Each row is a point on a landscape with many peaks, with its height.
From any point a climber takes the steepest step (rise divided by distance) to one of its 3 nearest points. It stops when none of these is higher. Distance is the straight distance between rows; heights are no part of it.
Rov (h 5.48): [135 148 134 127 125 108 116 156  86 208  95 136 130 138 173  56 101 128
 108 122 131  93  82 140 110 177 112 117 114 122 117 155 150 147 152 101
  84 131]
Riv (h 3.10): [121 158 136 110  98 149 147 143  68 152  84 131 124 123 141 183 140 144
 131  99 122  64 143 140 150 120  97 129 145 136 108 130 106  90 146 117
 100 146]
Budu (h 4.38): [ 91 166  97  90 145 112 122  89 102 111 150 148  79 137 162 132 131 136
  67  95 203 146  87 111 126 217 164 161 134 115 132 197 161 103 124  89
 161 108]
feke (h 4.01): [194  81 137 149 154 163 143 134 151 118 105 103 150 132  72 146 170 147
 149  89 128 137 135 138 120  57  98 135 150 116 123  89 176 161 132 159
  92 121]
vofuz (h 1.95): [154 122 145 139 120 115 119 136 134 119 165 157 127  95 148  88 112 120
 110 148 105 140 158 144 116 127 129  87  97 102 123 109 122 162 153 132
 137 119]
Finof (h 4.17): [194 121 150 152  85 146 124 173 117 153 140 143 146 116 176 129 105 137
 125 143  75 103 158 166 115 108  84  95 111 136 142 100  93 129 151 119
  98 118]
Dibet (h 3.46): [ 84 171  87 129 105 108 124 129  80 111 119 156  97 138 139 126 172 170
 107  80 163  71  96 110 157 159 133 131 145 115  79 180 132 106 168  70
 120 129]
vato (h 3.98): [121  98 122 135 139 165 146 144 128  86  90 115 123 121  56 151 183 150
 171 114 157 144 119 125 140 105 125 142 140 129 115 124 172 160 140 129
 127 128]
Dat (h 2.40): [149 136 150 121  41 156 126 108 158 108 175 156 158  89 103 141 157  86
 131 129  87 102 135 102 116 138 131 100  87 134 130 111 107  99 149 152
 180 133]
dob (h 1.86): [121 161 110 106 174  98 147 111 154 125 104 136  91 140 144 132  76 130
  95 157 184 204 116 158  95  85 135 146 149 100 150  98 156 125  79 114
  85  79]
duv (h 2.18): [ 93 127 123 165 164 139 108  83 194 126 193 128 119  74  89  97 147  73
 135 142 134 181 160  94 105 150 188  91 104  98 114 126 122 134 112 155
 186 149]
Kepin (h 3.88): [ 80 149 118 157 171  78 108  87 110 160  76 102 114 172 133 132 116 160
 117  83 154  50  71 110 162 130 100 165 130 150  90 179 106 146 127 124
 118 125]
Lile (h 4.37): [ 71 164 101  92 135 119 146 121 111 133 120 102 119 172 117 103 148 154
 121 117 167 148  68  98 152 161 145 156 170 143 109 196 168 122 104 100
 146 131]
zugi (h 0.78): [106 129 148 130 115 126 102  96 162 128 189 158 120 103 146 135 124  64
 112 135 109 136 206 140 126 142 159  89 100 111 114 122  61 122 127 151
 151 135]
suvav (h 5.93): [139 129 124 120 112 120 129 169 105 163  83 132 133 123 112  84 133 141
 135 102 134  89  70 135 122 165 120 120 123 150 137 153 153 127 148  92
 115 128]
Situ (h 3.21): [132 129 111 124 124 112 160 180 137 181 106  83 183 167  82  99  97 165
 146 127 119 165  71  64 123 147 105 154 133 177 111 146 172 127 103 140
  80 163]
kiraf (h 5.22): [139 102 127 149  96 160 151 223 137 156 124 136 133 133 125  48 104 111
 126 139  87 129  41 139  53 167 147 121 144 140 153 140 156 111 109  83
  88 111]
gup (h 3.11): [111  95 148 131 166 160 113  99 146  64 161 108 126 101  87 188 169 101
 123 112 139 183 182 117 157 106 147 139 124 101 116 141 135 182 130 157
 150 142]
Goz (h 5.29): [123 110  97 159 113  93 111 142  91 177  68 115 130 135 104 121 136 179
 158 109 129  42  93 130 136 151  98 121 145 156 110 148 139 112 146 130
  80 163]
gapi (h 4.70): [163 115 159 122 117 141 137 147 118 113 126 138 147 130 170 157 113 136
 119 136  79 115 184 164 147  97 106  90 126 131 137  92  93 154 136 138
 105 143]
Lired (h 2.46): [115 151 141 117 148 123  94  65 148 134 199 175  85  60 160 121 115  92
  97 138 134 132 189 108 106 194 158 117  64  96 132 144 104 122 109 140
 156 132]
Pul (h 1.35): [153  92 126 152 153 140 134 152 196 112 172 125 163 138 112 112 130 130
 164 165 120 199 145 134 132  82 162 123 177 109 166  69 163 162 126 145
 115 100]
mit (h 2.75): [129 142 137 115 160 160 203 142 152 141 141 107 167 151  79 108 111 127
 153 197 120 229 143  91 112 117 140 164 138 100 125 115 160 165  96 109
 148 134]
Dusok (h 2.93): [110 161 126  70 145 118 159 131 138 189 115  97 158 185 105  84  92 173
 142 131 151 165  86  44 123 146 108 183 149 171 102 163 165 121  93 133
 112 152]
nifo (h 2.47): [156 152 153 121  81 135  93 105 109  79 112 124 120 130 207 185 143  78
 181 169 107 111 157 212 180 109 150 125 142 138 155  96  83  99 155 171
 154 148]
gafen (h 2.74): [137 103 126 171 114 109 103 131 194 128 217 138 155 126 139 104 136  88
 134 153  91 130 170 114 108  96 137  70 130 116 174  60 106 140 128 141
 129 101]
Rakar (h 2.32): [145 135 120 112 181 103 172 152 146 164  92 128 133 168 111  91  85 141
 119 141 164 163 108 121  85  92 120 164 119 135 119 120 169 137  85 121
 108 122]
beni (h 3.95): [ 80 135 121 111 132 137 131 137  95  98 122 146  96 120 124 143 161 133
 104  99 139 125 122 136 147 124 123 124 122 117 112 164 146 152 149 107
 136 103]
Sazam (h 4.02): [108 130 114 118 103 164 143 191 117 111 104 122 128 119  62 108 172 130
 141 105 146 119  62 112 147 161 162 132 157 137 118 153 190 123 157  98
 136 136]
Zono (h 2.09): [127 148 168 116  96 117 104 128 124 137 151 122 134 118 221 166  87  80
 160 165 105 131 181 197 157 125 184 111 140 152 122  87  49 119 117 165
 128 135]
pedak (h 1.74): [149 110 132 160 119 118 131 142 135 152 151 163 110 118 153  37  99  99
 116 150 108 129  99 143  77 146 147 101 106 116 134 123 151 165 147  93
 116  97]
ruvim (h 3.42): [108 122 121 112 138 157 113 104 118  61 103 121 127 122 172 242 132 116
 111  95 112 135 185 172 192 104 119 154 156 150 126 126  70 135 113 145
 134 147]
mipa (h 4.96): [184 157 115 106  50 159 156 136  77 121 106 174 144 113 121 165 164 127
 135 138  92  76 128 146 116 131 116 123 112 111 133 138 130  70 178 114
 122 118]
Gofid (h 1.02): [102 138 114 140 195 144  81  54 166 120 194 160  84  97 121 160 123  88
  93 131 157 192 207 106 108 164 157 114  84  84 135 147  87 110 111 160
 186 127]
Nuto (h 2.23): [124 147 116 105 176 102 122  92 161 106 141 145  79 118 135 114  99 102
  80 167 190 203 157 147 100 117 157 138 105  77 146 114 147 138 103 109
 135  93]
Puv (h 3.15): [120 159 131 100 159 100 118 106  91 143 103 139  95 138 167  90  85 134
  77 121 172 120 118 157 113 141 104 125 120 118 124 149 140 154 140  92
 127  95]
Lakoz (h 4.62): [104 138 121 107 121 127 130 121  84 127 134 157 104 101 155 111 126 134
 100 103 132 105 133 146 139 171 128 120 106 119 115 166 125 153 162  88
 135 124]
Kadib (h 4.18): [246  83 136 119  46 122 112 150 139 120 137 107 206 160 158 130 134 147
 161 155  76 107 152 171  68  97  94 123 132 147 208  90  86  87 123 171
 107  95]
fedi (h 5.62): [161 115 142  96 114 164 122 137 120  88 104 126 155 135 137 168 138 125
 135 123  90 111 173 167 160  92 101 119 118 132 123  95  79 119 149 146
 144 153]
rin (h 4.36): [ 80 183  97 153 121 101  81 104  62 176  93 123 104 144 169 145 134 186
 124 113 126  38  87 100 190 158  82 110 161 144  95 161  76 119 152  99
  97 170]
Mokep (h 3.41): [ 74 145  89 168 149 122 140 102 103 101  91 106 107 174 112 148 154 174
  79  87 171  84  81  98 139 131 140 158 139 144 112 178 114 125 106 124
 129 121]
Zoduz (h 2.79): [110 163 154 121  82 153 118 108 109  82 115 157  94 110 177 204 126  98
 151 153 117 108 176 171 163 159 152 130 135 137 125 131  83  99 144 136
 157 136]
razan (h 2.58): [118 109 138 152 129 132 158 170 133 146  65  89 155 151  55 129 137 155
 166 120 133 130  98 116 133 105 114 159 136 181 117 154 183 127 109 141
 116 143]
nukom (h 2.04): [148 109 116 168 134 139 143 145 175 132 183 144 107 131 148  60  99  96
 119 151  98 153 122 116  77 134 167  84 138 109 149  84 140 143 110 116
 130  86]
Nuno (h 3.59): [105 105 100 152 112  97 136 169 154 176  67  77 162 134  71 105 103 171
 179 124 106 116  55  77 129 131 100 172 131 207 122 163 167  95  97 175
  74 173]
tarab (h 4.23): [185  95 136 150  65 117 125 144 148 112 182 120 178 135 146 133 133  96
 143 160  59 108 165 150 111 103 122  77 100 134 178  56  80  96 135 171
 132 120]
Sedi (h 5.30): [127 165 110  64 166 121 178 103 134 132 116 113 124 150 113 124  91 146
 121 164 203 228  99 113 102 128 148 161 143 101 128 147 160 114  78  97
 137 119]
mifas (h 4.06): [124 148 135 129 145 115 135 131  86 142  86 146 128 126 145 109 114 150
  98 107 129  78 115 137 159 141  83 118 125 134 120 160 110 164 167  83
 132 136]
Vomas (h 3.91): [ 86 128 100 140 133  90 136 134 135 180  67  85 141 160 106 101 135 162
 168 104 129 117  54  92 137 128  93 171 157 208  93 153 159 122 106 149
 107 158]
rif (h 3.27): [131 128 134 122 201  98 117  71 133  97 108 125  94 139 181 137 100 149
  92 107 171 147 165 139  98  62  91 153 129  83 130 119 116 163  86 140
  93  96]
Fov (h 2.10): [127  86 109 203 103 123 102 117 204 148 244 140 146 133  96 112 135  80
 150 173  84 156 138 101  94 116 158  55 160 110 168  74 137 120 104 148
 149 117]
kera (h 5.64): [147 148 108 129  78 138 126 147  65 144 101 153 141 129  90 115 171 156
 133 105 122  50 106 132 137 144  90 112 136 131 132 129 149  98 179 101
 106 129]
noge (h 2.77): [143 102 151 133 151 127 116 144  95 138  79 126 146 126 135 159 127 162
 122  86 113  90 164 153 140  79  71 147 115 136 127 103 116 143 146 140
 109 136]
Nebu (h 2.70): [ 96 180 126 121  97 152 137 135  79  87 122 150  97 106 159 194 147 139
 107 103 134  78 158 143 173 129 126 149 148 138 122 152  90 103 133  97
 130 135]
fep (h 4.49): [102 144 112 125 190  64 120 109 124 162  74  93 106 168 132  92  84 153
 133 103 185 126  60 117 120  95  78 185 129 158 103 148 146 119  93 144
 109 125]
vune (h 3.55): [116 153 142 142 109 123 133 110  46 139  61 131 121 119 171 168 111 152
 124 105 109  57 121 125 187 140  80 126 135 133 106 170  93 132 128 105
 103 143]
Vub (h 2.89): [204 138 154 144 100 122 151 140  86 155  69 117 143 110 227 158  84 133
 168 171  92 115 163 183 142  90  96  86 157 163 125  72  94 137 119 150
  80 130]
Tufat (h 3.09): [144 149 129  93 138 151 197 149 125 171 133 103 169 132  99  74  88 146
 129 158 132 192  88  89 114 153 157 164 144 134 125 136 163 139 100  85
 149 139]
Mor (h 3.03): [136 118 153 164 144 111 117 130  63 178  63 103 128 119 183 180  88 176
 136 133 112  60 147 141 161  98  53 142 113 122  90 136  86 143 109 121
  77 157]
bunev (h 2.19): [131 120 130 106 119 139 172 176 126 133 134 152 137 118 121  73 127 111
 131 128 113 152  69 107 107 166 176 132 117 130 135 157 179 137 142  80
 172 121]
lavi (h 3.78): [127 112 124 134 159 143 105 117 161  83 175 123 119 111 133 151 129 116
 116 129 126 173 182 130 139  90 143 111 108  99 124 112 117 170 135 154
 134 133]
lev (h 3.14): [149 116 150 154 166 108 108 139 130 152  92 117 135 145 135 115 105 159
 130  99 136  95 134 137 106 114  93 117 121 128 114 124 143 174 127 141
  81 129]
zime (h 2.59): [105 131 121 119 153 130 152 168 144 152  89 105 125 164 107  94  80 148
 121 133 143 142  73 127 118 144 126 142 136 146 117 159 169 136 118 116
 124 125]
rog (h 4.32): [215  80 129 154  88 162 108 166 133 121 101 126 170 123  99 128 160 140
 131 117 105 110 136 157 110 104  80  93 118 107 167  78 130 126 152 151
  97 127]
sug (h 4.24): [ 74 134 121 136 192  86 120 104 118 164  62 101 114 163 117 113 115 155
 145 108 168 110  61 107 129 111  91 188 141 175  94 158 151 140 113 163
 116 140]
zegun (h 3.28): [190 105 118 167 105 124 104 154 114 157  55 123 146 135  67 115 142 183
 155  96 125  64 104 143 115 143  62 125  98 149 159 105 148 100 140 135
  74 145]
razez (h 5.94): [111 173  97  53 161  96 141  90 121 141 118 114  92 151 132 130  77 135
  74 138 213 194  74 139 125 136 120 145 156 110 125 167 145  97  77 101
 129 143]
suvos (h 2.30): [108 136 134 102  90 158 111 112 156 105 189 125 171  89 113 181 152  68
 155 133 112 122 175 145 136 140 153 110 101 134 140 117  48  72 120 189
 186 150]
Lukiv (h 4.76): [232  65 126 132  97 133 128 151 148 116 148 109 176 162 106 134 147 127
 146 127  85 121 162 151 110  73  97  91 137 127 185  63 112 117 138 171
 107 122]
Divug (h 1.44): [132 113 137 125 199 116 132 113 196  99 148 138 120 161 155 132  97 120
 132 154 145 182 159 130 101  62 153 139 141 122 134  64 160 172 103 142
 108 107]
Koput (h 3.08): [143 105 132 116 152 127 103 116 141  94 173 118 133 122 183 156 119 108
 130 136 110 137 211 157 161  93 119 124 115 113 139  82  63 145 125 158
 120 147]
lafu (h 6.95): [209 114 136 118  56 173 133 129  95 119  89 131 156 143 107 149 148 160
 169 135  92  78 152 150  95 120  75 127 113 134 163 108 120 100 151 147
 128 122]
guno (h 3.83): [134 144 168 131 113 138 122 123  99 110  77 126 109 118 178 179 107 129
 123 123 105 105 178 173 165 109 110 117 144 138 119 124  64 133 123 124
 123 152]
fadu (h 3.57): [115 123 148 138  85 152 133 160 132  98 178 175 115  63 103 109 178  71
 126 148  94 103  80 110 101 184 177 121 111 110 130 140 174  95 143 103
 192 126]
fonen (h 4.77): [143  89 146 117 124 156 116 143 135 100 127 137 136 114 131 147 132 139
 129 126 105 133 178 139 133  86 115 119 107 122 122 102 108 154 143 148
 126 123]
Boru (h 6.12): [120 145 119 121 176 110  88  81 166 106 197 127 117 122 196 126 105  94
 101 140 128 175 222 112 120 126 144  95 111  95 124  84  99 129 137 167
 125  95]
Tokud (h 2.49): [ 81 128 117 125 153 123 135 110 114  59 113 127  82 143  98 174 147 141
  88  96 159 154 107 107 149 130 145 164 140 107 133 175 130 163 123 115
 146 100]
Reviv (h 3.90): [142 142 135  97  57 142 147 152  86 127 115 153 140  89 137 144 136 133
 122 135  87  91 136 170 130 142 126 109 128 145 122 136 106 136 147 120
 132 130]
Nurig (h 3.24): [127 156 164 115 102 148 137 118  90  97 131 158 103  94 191 180 112 109
 128 114 116 116 174 151 177 144 130 125 111 124  98 135  75 130 128 123
 153 135]
dun (h 3.40): [221  92 151 150 101 114 144 162 121 142 105 122 183 143 196 138 121 140
 154 140  83 105 188 190 143  69  98 103 129 155 143  73  83 102 136 154
  76 142]
rikon (h 3.18): [ 91 129 119 114 129 151 150 115 123  84 118 146  95 117  97 183 176 136
 122  99 143 131 155 119 169 129 132 134 125 114 126 141 125 143 147 120
 157 102]
ren (h 3.50): [122 153 132  93 168 122 131 112 121 127 115 122  84 125 158  88  90 138
  93 106 165 154 122 120 128 124 127 136  99 106 130 147 151 163 137 115
 129 101]
naza (h 4.08): [100 131  79 136  95 131 113 138  79 131 113 132 116 167  85 135 200 171
 135  94 175  45  72 113 143 127 145 123 159 126 109 158 156  75 177 101
  87 161]
vudiz (h 1.62): [149  90 114 158 114 147 159 158 191 126 165 121 118 122  78  85 130 104
 150 165 104 170 131 117 108 110 157 107 139 101 163  94 170 145 106 131
 122  89]
bupe (h 2.80): [ 99 130 122  97 174 141 139 115 157 103 148 138 101 116 140  99 107 100
 113 159 168 187 129 130  97 145 169 160  95  94 141 142 180 143  98 110
 161 120]
dere (h 3.22): [139 106 110 153 114 122 103 191 122 168  70  89 146 126  58  92 137 151
 173 116 111  93  57 126 107 156 103 149 151 171 132 136 172  93 122 136
  91 160]
potil (h 5.23): [ 96 181 106  51 146 116 181  91 113 116 132 123 105 155 123 131 138 138
  79 123 204 209  65 104 150 188 153 161 164 123 141 207 158 100  77  91
 166 136]
ziz (h 0.24): [ 97 146 177 129 108 119  75  88 159 148 191 140 122 116 178 150  93  57
 120 146 136 138 199 139 128 200 187  94 126 154 107 138  39  75  97 181
 173 140]
betod (h 2.34): [140 140 152 140 112  93 133 124 131 147 186 145 140 115 211 112  88 113
 105 171 100 130 186 136 102 118 137  93 106 120 128  82  83 149 140 138
 120  97]
Rurup (h 4.86): [153 125 125  96  98 171 135  99 117  52 127 129 146 131 102 196 180 124
 156 112 107 128 195 143 171  82 126 143 124 132 147  99 120  97 165 150
 152 134]
Pezo (h 3.16): [137 144 160 134 121 132 120 128 104 134 120 138 123 100 211 124  82 123
 125 151 128 125 201 165 149 107 128 111 116 127 105 111  65 162 133 133
 105 128]
revat (h 1.81): [133 108 137 138 147 152 137 135 148  99 161 144 117  96  92 114 132 111
 135 130 118 146 133 107 130 134 163  98  97  99 137 123 138 151 144 121
 163 131]
zir (h 2.68): [ 90 127 139 127 119 164 147 136 137 101 155 171 113  71  86 128 161  97
 134 132 140 169 111 105 120 163 185 121 113 115 123 158 175 144 131 104
 183 139]
giz (h 2.29): [119 122 151 137 144 161 161 136 198 144 162 129 146  90  72 110 127 101
 167 191  98 217 150  93 107 157 184 145 152 109 155 122 172 150  77 115
 184 141]
Nudiv (h 3.79): [148 118 125 126 136 144 124 163 120 123 113 147 112 123 122 131 120 133
 120 104 122  97 130 130 131 128  99 110 116 125 111 123 125 159 157 118
 123 116]
dezel (h 1.77): [119 142  93  98 169 120 126 110 193 129 153 148 117 139 137 112  88 120
 125 181 158 197 149 123 100  99 164 121 126  99 143  72 171 137 106 124
 118  87]
Zov (h 1.42): [133 136 168 125  84 148 108  94 173 155 226 144 164 101  86 151 138  55
 138 151  98 100 138 114 126 133 159  88 100 115 115 114  52  57 110 191
 207 161]
nutel (h 3.02): [ 53 149  76 146 107 109 122 122 116 119  97 104 119 184  86 148 194 171
 163  95 186 108  76  96 133 100 165 181 196 177  82 161 145  90 120 130
  99 144]
Kego (h 4.74): [ 95 159  74 164  90  99  74 107  76 154  99 102 105 153 109 130 163 173
 131  91 140  36  87 114 168 133 106 134 148 139  84 146 109  90 171 104
  85 163]
foma (h 3.63): [ 95 138 107 164 143  26  79  79 114 171 101 103 102 159 159 101 104 155
 160  85 120  67  65 107 154 140  80 157 125 171  97 174 128 133 132 139
  92 148]
vofib (h 5.33): [195 104 144 123  66 159 130 157 112 114 117 142 170 119 134 144 134 117
 139 133  90 103 150 175 109 109  81  97 127 119 163 107  98 124 147 133
 122 117]
kom (h 4.30): [128 101 155 121 136 168 143 100 138  63 107 109 134 120  56 190 190 127
 145  89 151 138 143 120 157  77  98 157 130 108 135  93 151 142 149 151
 116 138]
vikog (h 5.14): [ 94 162 120  83 182 114 145  97 128 133  96 104  87 161 134 107 102 146
 117 123 192 167  86 102 126 116 130 183 138 140 118 165 151 145  94 117
 135 108]
vop (h 2.76): [132 105 128 142 157 118 131 122 164 121 173 156 114 122 148  96 108 109
 108 148 133 184 170 133 112 115 160 100 114 112 134  89 153 157 128 130
 156 116]
Sube (h 6.24): [172  85 132 128  89 145 137 149 177  95 173 124 166 115 104 117 168 103
 143 136  85 128 154 134 121  89 123  94 111 115 168  86 119 116 148 136
 146 119]
sogu (h 1.66): [101 141 131 111 174 122  93  72 154 100 157 168  76  98 135 138 102  91
  91 150 170 192 166 121 112 163 154 141  83  81 151 141 141 152 117 133
 158 117]
tor (h 3.13): [104 110  71 146  98  98 108 166 133 162  75 100 135 167  56 139 172 180
 183 102 141  73  57  98 144 129 102 154 151 193 121 146 177  83 155 141
  86 152]
rizim (h 5.01): [103 118 110 117 117 122 125 160 110 126  84 118 129 134  98 135 174 145
 135  95 144 105 100 126 167 128 112 124 142 125 111 148 154 129 158 110
 108 132]
tol (h 3.92): [ 98 124 141 118 152 150 109  73 153 121 189 178  94  72 119  96 133  98
 112 147 134 165 146 107 115 177 187 113  83  90 135 154 147 125 117 124
 192 125]
vuni (h 5.53): [162 126 126 137  99 150 114 180 106 156 118 150 146 130 120  57 126 115
 119 132  97 100  52 161  96 180 118 103 122 129 149 148 162 120 152  81
 121 127]
Rul (h 3.81): [ 84 162 126  92 133 160 191 146 103 115 147 135 144 142 104 113 181 139
 160 136 143 167  98  83 155 182 190 162 170 128 119 183 173 125 117  96
 164 123]
vil (h 4.22): [114 112 153 114 177 143 136 122 139 109  98 112 106 141 122 132 115 137
 104 101 169 166 121 115 129 111 123 163 132 122 126 131 152 182 112 130
 133 122]
mir (h 3.07): [172 115 157 104  73 145  96 111 139 116 165 123 155 106 148 141 139  68
 166 156  88 112 159 164 154 123 146 110 100 146 148  94  69  92 150 175
 152 135]
moz (h 4.05): [ 99 106 121 163 177 113 100  94 186 125 229 114 142 122 120 126 134  85
 133 140 124 174 183 105 110 101 164  95 115  93 137  76 120 133 131 159
 148 114]
tataz (h 2.37): [130 152 130  84 156 119 148 143 115 151 124 121 121 140 151  48  88 118
  88 146 160 149  67 128 112 165 162 137 118 129 130 158 168 117 109  92
 140 116]
lofol (h 7.11): [ 91 144 135 105 125 102 129  90 103 105 183 205 100  76 155 124 157 114
  97 128 146 124 124 118 117 221 173 125  97 108 134 164 130 111 134  88
 182 123]
Tobo (h 4.98): [182 103 131 146  91 145 133 195 135 146 116 145 136 120  75  93 141 115
 141 125 103 122  60 139  87 149 107 115 136 120 152 129 142 137 131 103
  97  99]
segi (h 3.17): [ 48 133  65 164 124  73 108  93 134 150  95  75 108 174 110 127 169 181
 148  97 149  75  55 105 148 101 109 162 167 186  87 180 150  96 136 147
 106 163]
dibip (h 3.93): [167 109 157 142  59 146 115 148 140 133 189 146 146 104 137 115 136  92
 115 160  65  94 130 140  84 121 138  82 117 115 130  98  99 120 140 128
 157 125]
lopo (h 2.91): [104 135 131  99 172 100 113  69 115  93  95 130  69 148 141 133 112 143
  71  92 179 153 112 128 131 147 132 145 127  98 148 175 127 147 104 122
 132  83]
keb (h 3.51): [ 85 128  85 153 116 123 132 133 118 149  75  72 140 137  56 142 171 164
 154  97 152  90  69 100 155  85 110 166 171 172  83 160 160 107 131 144
 101 153]
Vuv (h 2.50): [182 125 156  86  41 157 119 122 133  86 150 130 181 142 148 148 131 102
 168 156  63 100 153 158 135 113 130 138 111 131 183  98  98  69 154 179
 162 122]
gemu (h 3.80): [167 106 130 139 175 106 131 113 136 131 131 122 140 149 188 139 109 163
 112 102 117 129 199 157 146  65 100 119 147 119 101  79  92 159 123 155
  74 100]
meref (h 3.54): [ 86 152 107 110 164 125 145  98 126 111 147 142  95 106 131 116 142 136
  99 134 175 185 112 112 140 174 179 172 120 104 140 174 175 135 123 101
 174 117]
gad (h 5.26): [116 142 138 124 113 133 139 142  85 134 157 172 108  86 164  99 142 108
  95 116 132 104  74 130  99 193 149 112 117 122 109 164 161 131 163  65
 150 111]
vosik (h 2.78): [137  86 137 151 150 115 140 177 134 148  69  82 140 149  82 142 138 159
 160  83 142 106 103 131 111  88  88 166 130 157 110 134 160 135 120 137
  88 149]
Zaf (h 2.31): [143  84 129 159 151 142 168 175 149 155 103 100 154 147  75 101 111 147
 144 144 125 169 100 122 116 110 121 141 141 153 131 125 176 148 101 131
  97 136]
mutav (h 1.43): [115 129 150 125 120 117 108 112 115 118 171 162 103  82 179 102 109  87
  93 129 114 122 152 135 116 175 145  99  77 101 122 125 120 152 150 118
 155 113]
derin (h 2.51): [140 117 140 125 120  90 124 144 146 137 170 108 171 147 230 151 100  94
 144 164  75 145 179 157 135 117 155  89 139 142 143  59  46 126 134 153
 110 113]
nup (h 3.60): [106 148 125 105 155 138 181 133 124 121 118 109 123 133  72 113 129 148
 136 141 159 192  95  94 135 144 143 178 154 129 123 147 164 155 117 113
 156 129]
nitub (h 1.57): [103 115 136 122 139 148 107 105 133  98 173 160  89 101 151 130 118 108
  90 123 128 150 172 127 140 149 140 120  79 114 130 134 112 139 123 126
 151 112]
ridem (h 3.69): [197 106 132 157  87 159 109 175 111 156  85 138 154 125 110 104 122 144
 141 124  88  76 107 166  86 153  66 100 120 125 146 114 117 130 135 113
  85 140]
Zum (h 1.72): [120  93 139 163 162 155 113 104 198 121 181  94 141  92  77 104 150  80
 185 168 120 178 160 122 125 109 181  99 147 109 123  88 140 150 116 144
 178 134]
bevo (h 2.88): [ 99 147 111 104 127 128 166 155 123 168  84  73 175 172  72 128 134 177
 131 114 149 153  58  71 150 163 119 167 153 180 104 160 164 119 118 115
 126 173]
Kaga (h 0.84): [119 127 146 168 124 121  83 113 192 161 245 138 171 119 123 118 107  68
 128 141 100 115 162 102  96 122 172  80 109 113 108  90  64  82 118 153
 169 128]
Dazog (h 2.15): [ 95 137 116 111 192 128 123  85 170  86 134 133  94 125  92 129 107 112
 117 151 185 205 150 117 112 130 172 167 123  95 141 128 166 167 103 117
 167 126]
zagod (h 4.53): [111 146 119 125  81 146 140 154  57 113 159 179 112  87 127 123 197 117
 115 107 135  64  76 137 122 180 170 106 139 120 123 162 151  83 182  81
 149 116]
sivel (h 1.82): [129 123 121 111 199  84 104  70 176 119 154 118  82 127 158 152 102 104
  85 175 165 206 192 132  90 101 156 125 136  78 140  86 153 128  96 140
 124  99]
lari (h 3.25): [226 121 138 154  95 123 121 156  68 168  70 123 153 124 131 150 117 167
 161 139  80  92 125 161 121 129  61  99 102 142 121 107  97 107 145 128
  94 158]
kevil (h 4.20): [116 137  97 131 119 144 139 139  88  98  91 136 116 153  76 170 196 168
 124 104 141  72 131 122 159  97  83 154 129 131 131 143 145  90 145 137
 117 128]
Sasi (h 3.23): [157  96 136 157 127 105 121 165 171 130 195 119 185 137 157 128 118 104
 134 144  73 125 177 135 111  88 122  84 146 118 164  46  83 138 139 144
  97 111]
Faru (h 1.80): [123 134 154 162 106  90 103 137 173 168 218 136 149 127 171 114 105  72
 134 181  72 111 177 114 122 126 168  73 131 121 143  77  74 113 123 135
 128  99]
pef (h 3.12): [112 123 140 125 162 128 114  92 122  50 128 120  92 146 172 211 103 126
  84  93 128 143 202 117 156 112 117 152 115 115 151 148  72 150  94 156
 131 142]
dotug (h 3.62): [ 89 110 134 131 158 125 141 114 115 113  77 110 110 146  79 146 133 156
 123  91 152 131  98 114 155  90 114 178 152 142 111 166 147 152 115 131
 119 116]
bulug (h 2.92): [122 127 117  98 134 151 179 179 138 178 104  86 173 152  81  73 112 171
 136 143 129 173  85  69 121 141 109 174 156 155 124 139 157 139 112 101
 123 156]
tutov (h 3.49): [ 89 126 124 147 186 111 122  80 101 125  70 105 126 155 145 149 125 156
  93  65 124  71 119  98 137  99  71 152 123 151 114 164  89 158 112 128
 128 133]
Miv (h 3.20): [151 161 146 166 117 118 117 133  50 211  75 110 113 112 177 137  93 147
 136 140 118  54  96 140 145 160  70 104 129 142  96 145 104 129 150 103
  98 151]

Call two points neighbours if one is among the 3 nearest of the other. Go from one point of each pair to the other, from neighbour to neighbour, staying as high as possible. Name the lowest point that can't be avoided.
Sube, moz -> lavi
lafu, Sube -> rog
lafu, suvav -> mipa

Where does a climber stop that starts at each point below?
dezel -> fedi
sivel -> razez
Kaga -> Sube
Dazog -> razez
Nebu -> fedi
Zoduz -> fedi
Zov -> Sube
vudiz -> fedi
